Points, in no order, along strands that fork, close into loops and pass close to each other.
(in the rows, 100 means zero)
Two points are linked if the straight distance between their rows is under 74.6. Some points are linked to none.
rivuz: [ 83 114  97 113 120  88  89 102  82 139  90  68 136  78  81 104  77  98
 104 127 105  89]
vosu: [123 110 121  90  97 109  87  93  44 122 105 102  69 122  69  94 101  95
 113  69  97 117]
lag: [125  80  92 108 103  82 144  95 106  54  92 114 110 132  85 153 112  93
  97  80  64 105]
Tane: [ 71 132 102 114 109 104  84 121 132 115  73  98 107  53 107  91  95 137
  87 120 137  79]
suzam: [112 114  86  95 109  75 113 108  95  89  62  98 101 105  84  97  57 105
 125  83 101 106]
kav: [ 89  83 128 105  97  99 120 105  86 112 114 107  55  68 112 110  91  80
 127 133 121  99]
milap: [ 69  85 120  81 120  91 121 100 115  63  78 115 121  70 117 120  70 103
 101  75  94  98]
til: [118 115  71 102 107 102  81 125 124  91 100 117  80 117  79  71 108 115
 103  94 121 119]
gita: [101  93 122 136  83 118 116  87  74 138 109  70 100 101 108  96  90 107
 101 113  97  74]
gimer: [ 98 105 102 109  92 106  89  90  54 125 105  76 124  97  67 101  79  91
 112 129  89 108]
Viru: [101  81  61 106  84  80 103 106 146  93 101 105 101  99  88 120 106  93
 104 132 119  89]
supur: [ 74 142 106  99 127 113  53 122 103 115  62 101  99  44 118  91 107 141
  68 139 127  92]
bib: [ 89  98 126 116  77 126 126  95  64 117 114  82 102  80 115  82  85 101
 122 114 105 110]
zilik: [127 108  82  86 103  78  77  81 107 101  76 107 120 144  68 105 112  81
  77  73  83 118]
lemu: [141 119 106  60  67 100  84  80  73  95  94 134  82 132 112 118 114  99
 112  75 113 107]
pomab: [ 94 129  95 129  78  96  86 100 100 144  70  81 141 103  82  68  95 125
  86  88  96  90]
nebo: [106  83 106 109  91  75 116 106 124 100 112 101  95 101 104 102 102 101
  94  74 112  91]
Naz: [ 91  94 120  81 108 115 132  87  67  85 150 124  98  68 128  98  84  97
 112 108  99  91]
kinav: [115 115  93  96 119  86 105 104  92 118  76  98 101 118  67  86  77 135
  97  60 111  95]
suse: [ 78 111 100 137 111  88  94 119 151  95  62  97 108  68 108  94 116 111
  89 129 141  92]
gigip: [110  86 108  75  79  97 137 108  86  76 105 117 101 108  86 122  93 117
 111  58  77 109]
nupe: [ 74 114  87  98 101 124  69 112 133 122  71  73  87  78  83 121 102  93
 121 163  92  79]
roveb: [ 72 125  90 113  97 119  70 101 107 136  94  65 138  78  86  95 110 108
 107 127  96  80]
Kore: [113  82 103 112 104 107 132  96  93  57  83 118  93 133  83 116 102  69
 125  83  63 110]
duz: [142 106  99  99  82 112  81  83  86  66  66 106 109 150 116 129  94 118
  94 117 100 101]
ruz: [105  71 107 123  81 128 127 102 106  76  85 105  89 119 103 107  92  72
 112 108  82 106]
Fizam: [ 78  78 106  68 109  97  98  71 135  92  98 120  94  70 134  91  89  96
  88  90 118  76]
Tefen: [ 80  98  93  98 119  70  85 115 121  84 101  97 138  84  76 119  87 109
  83  99 107 116]
paf: [125 105  94  79  76 112 104  87  85  87  96 121 118 135 122 101  95  80
  92 101  61  89]
git: [ 74  79 118  82 113 127  88  80 116  81  93 110  75  80 151  88  97  92
  88 103  99  96]
mugob: [145 111 116  63  81  96 122 108  43  93 134 135  98 107 110 114 138  97
 123  79  68  98]
bas: [110  82  98 101 118  62 122  96  85  88 123 115  94  94  74 129 100  69
 124 107 110  90]
zezi: [115  91  69 119  94  63 105  86 148  99  96 103  98 124  79 113 121  77
  83 106 106  90]
mizi: [ 88  76  79  89 128 116 106  91 153  95 105 107  76 108  74 109  93 108
  88  87 126  79]
vug: [ 61 127 106  94 122 143  56 103 102 109  97  92  81  65 108  89 102 121
  67 145 121 112]
Das: [ 92  85  95 119 118  92 104  74  89 116 117  91 121 105  47 125  98 103
  99 110 119  86]
bofov: [125  86 100 135  84  86  89 102  97 119 101  88 101 117  87  96 108  73
 100 117  97  85]
gug: [115  94  81 118 112  65 126  64  92  92 106 100 118 101  69 123  98  95
 104  94 113  93]
zube: [142 118 108  91  64  67 109  88  83 123  63 110  94 119 123  96  81 112
 104  75 116  95]
fove: [ 87  78 122  76 123 106  97  93  87  89 148 106  77  82 120 114  92 100
  89  92 118  88]
Gonon: [122 100 109  89 102 107  98 103  57  80 101 126  79 122  85  93 104  81
 133  73  90 132]
revu: [109 108 106 117  75 129 102  99  83  78  82  85 113 133  77 131 102 147
 112 102 102 120]
sab: [110 103 114 116 109  90  93 108  90  80  87 118 104 115  64  82 108  91
 123  65  93 141]
Roro: [ 90 108 102  94 104 119  84 142 111  91  98  76 102 118  91  91  82 127
  79  88  90 111]
dato: [ 86  80 102  88  99  87 126  99 122  76 107  99 115  90 115 115  71 123
  93  61 107  86]
kela: [ 84  79  80 110 106 113  72  94 132 102 105  89 131 114  95 101 117  80
  82 128 102  79]
Lagid: [ 80 114 110 111 150  85  73  92 124  88  77 119 126  72  85  75 100  83
  87  89 121 111]
vomep: [109  85  96 138 107 105  90  94 100 130 125  85 107 116  61 108 115 120
  90  97 120  70]
nid: [ 90  81 105 110  95 130 106  93 107  92 108 103  88 103 138  84  98  73
  99 118  93  96]
pafub: [115  85  86  99  68 101  81 113 106 105 103  95  97 120 105  85 115  93
 104 121  91 110]
Kapi: [ 93  73  87  94  91  76 112  99 121  77  99 102 122  88 124 120  90  84
  93 140 101  83]
sigo: [112  87  85  96  85  69 101 104  97  99  89  89 127 126  81 115  93 100
  90  81  73 113]
relub: [113 107  97  61  77  91  88  93  71 113 116 111  79 112 120  66 107  89
 110  69  89 116]
Bef: [ 88 106 123 130 129 128  74 108 120 121 104  97  67  87 121  84 121 114
  63 122 130  73]
Nuzuv: [ 72 138  69  81  99 120  85 120 143 119 114  88  73  73 125  85  95 143
  65 127 127 119]
gurat: [ 78 121  82  90 106 149  84 117 114 119  89  57  68  96  89 112  95 116
 130 157  85 105]
nele: [ 89 100  97 133 133  93  90  92 130 100  67  94 116  84  94  86  92  83
  85 109 132  83]
Vef: [ 91 133  86  96 134 113  80 125 117  96  98 119  94  82  92  60  96 111
  84 103 130 126]
dis: [ 80 114  83  88 111 111  79 137 130 118 112  78  82  93 113  95  74 142
  68 110 104  97]
Revo: [ 90  99 106 111 129  94  89 107 108 126 132  87  83  97  83 108  94 123
  76 101 138  66]
lupab: [ 90 103  69 102  85 109  65 112 122 121 106  77 115 100 103  90 104 110
  95 133 100  83]
Zuzuk: [ 95  89  96  92 102  93  85 126 117  92  88  79 127 122  98 102  75 110
  68  66  65  96]
nem: [115 111 112  58 107  95 139 123  42  66 133 116  84  89 117 102 142  86
 134  75  72  79]
pibip: [142 117  95 105 105  92  99  93  88  53  67 117  99 136 104 104  99 102
 118 100 105 121]
vumep: [ 79  93 129 120 143 116  73  92 140  94  76 109  83  81 115  73 105  89
  73 106 130  83]
gepat: [121  96 100 119  89 104 110  89  85  80  81 107 109 127  51 139 105 110
 118 104  93 119]
zotu: [ 80  88  96  84 102  91  68 135 134 119 123  94  94  86  72 124 115 105
  77 119 111 100]
sira: [ 82  93 103  84 124  83 100 103  98 105 104 108 104  76  77 123  70 103
 105 100 108 108]
met: [100  81  97  76 103  82 142 104 106  53 103 120 117 110 102 126 111  90
 105  62  53  91]
teruf: [ 54 113  97  74 125 146  57  92  94 118 104  83 100  70 104  94  93  94
  93 155  87 123]
vel: [110 105 104 105 132  67 106  85  82  66 104 111  93  99 122  97 132  40
 133  82  89  66]
kipid: [119  76  92  93  48  98 135  88 104  79 105 118 119 116 104 118 104 129
  99  72  86 113]
Palu: [ 90 110  93 127  95 115  93 105  75 101  96  69 115 101  76 120 100 106
 141 142  95  94]
gabom: [ 77  96  93  94 113  75 100  87 103  92  96 126 103  71  85  77 109  65
 132  83 110 120]
Rok: [105  96  98  82 115  52 101 117  81  95 130 103  96  83  99 111  83  93
 105 105 101  98]
Siki: [ 63  78 109  97 129  90 123  62 139 109  96  91 101  96 100 127 104  85
  68  56  90  80]
Luz: [ 89  81 100 106 114  69  91 125 144  93 116 104 101  99  85 123 108 114
  71  85 112 104]
bozap: [ 90  87 127  87 130  88  70 101 101 121 130  93  84  81 120 108  89 101
  70 102 125  72]
Fafo: [134 109 104  91 107  76 124  98  70  39  90 128 115 117 108 106  90  99
 126  90  85 101]
kad: [125 120 111  96  68  90  79 101  72 116  77  90 113 125 125  80  89 109
  86  87  97 104]
Luv: [126  94 101 132  90  67 106  98 129 124  95  93  93 114  78  97 126  92
  95  83 108  90]
Dez: [ 78 113  96 127 111 149  84 112 102  88  94  57  97 109  95 126 104 114
 134 161  92  92]
dok: [ 78 115  84 103  79 137  98 101 105 138 125  54  56  88 116 108 113 110
  98 154 107 121]
rupab: [140  91  98  97  58  83 109  80  95  92  83 134 107 125  67 140 123  89
 114  90  86 123]
nofus: [116 106  90 103  70  68 128  89 102  98  59 109 105 102 108  92  85 100
 122  81 101 103]
Finum: [ 98  84  93  84 111  62 116  66 128  82  90 121 116  62 137 113  90  86
  92 113 120  78]
nisi: [ 82  79 125 126 126  94 122  72 113 102 101  81 105 119 114 129  93  87
  78  73  94  61]
Vusob: [119 109 114  69  88  95  86 104  48 117 100 105  57 117 106  86 125  75
 126  53  82  94]
Zenel: [ 95 105 100 108 139  77  96  99 102  87  96 115 104 101  65  84 112  87
 106  73 119 113]
biz: [126  94  67 102 113  87  66  99 124  96 100 103 110 141  82  80 106  96
  90  78 109 103]
Sized: [112 104 115 104  90 129  88 108  76 147  97  98  88 124  49 102 105 110
  99  84  94 120]
gapal: [ 75  76 101  91 135  98  94  86 146 112  86 106  79  86  82 112 116  81
  71  83 105  80]
revud: [154  97 113  73  74  79 119  99  73  91 111 141  96 118  80 130 134  82
 130  83  86 105]
nup: [ 97  83  88  94  73 112 116  95  86  86 130 105 105 113 118 101  91 131
  97 102  90 115]
zuli: [104  86  98 102  68  87 135  95 106  89 102 126 123  78 123 104 107  80
 117 113  85  82]
Nevut: [ 89 147  95 117  84 133  84 111  87 138  86  71 114 104  97  58  96 143
  87  96  89 118]
Nonuf: [119  77 107  93  83 102 158  85 100  75 106 123  82 106 114 103 129  91
 122  66  90  77]
Somen: [ 92 115 125 108  80 113 102 117  78 147 112  74  74  96 125  65  91 113
  89  80  91 133]
tamo: [ 90 129 111 122  93 121 102 130 112 135 103  75  78  81 130  61 100 118
  72 108 111 118]
tunu: [102  96 109 117  87 119 101 144  88  77  96  79 105 131  84 127  91 130
 103  92  80 130]
Kif: [109 113 104 126  76  93 100  91 104 108  66  79 135 116 119  66  85 126
  98  81 105  96]
vovi: [113  98 100  83  75 105 132  76  70 128  90 102  86 103  91  95  75 104
 121  91  89  87]
Vika: [106 101  90  79  79 125  96  82  69 106 129  97  95 110 128  74 101 106
  93  98  87 134]
nok: [ 72 104 107  83 101 122  94 102 103 121 133  83  81  72 132  93  95 108
  78 117 100 136]
zomu: [ 91  74  94  70  73  93 141  91 116  77 109 119 111  74 136 103  90 109
 104  85  91  75]
Ginop: [127  92  96 117 113  81 112  90  80  63 104 120 112 116 128  97 112  46
 111 117  80  75]
pep: [106 100  87 113  74 133  76 108  97 100 127  86  92 115 120  80 123  76
  99 160  84 126]
Bomel: [ 94 110  95 106  89 113  92  90  92 138 112 106  84  71 105  60  93  83
 116 138 123 124]
vila: [ 65  94 122 117  92 147  98 107  84 124 116  77 110  80 126  82  95 107
  94 121  92 117]
namam: [ 84 146  89 114  90 138  92 107  95 129 110  60 104  77 132  62 113 133
  77 110 101 148]
Dip: [141 100  97  90  91  93 116  91  80  83 110 131 141 112 127  75 115  63
 103 111  64  75]
lani: [ 61  95 134  99  94 108 110 105  94 141 131  97  74  70 117  72  95 104
  86  78 111 129]
sibad: [117 105 106  75 125  85 129 126  60  52 126 124  94  97 111 117  93  94
 123  90  79  89]
gezis: [102 104  87  91 126  91  95  83  86  74  99 120  90  92 102  68 115  46
 137  77 100  93]

A fork is a point with three links, a tip a point with one. Leave the first point through the second and follow the links. Name the first fork or tip that comes.
vila; nok -> kinav
kinav; suzam -> gita
Fizam; git -> vosu
relub; Vika -> Kapi

A tip is a point with one link. Name the tips that can be reached along the links from each point below, in the order of the rows.
Zuzuk -> duz, Nuzuv, Vef
zube -> gita, kinav
gapal -> mizi, nisi
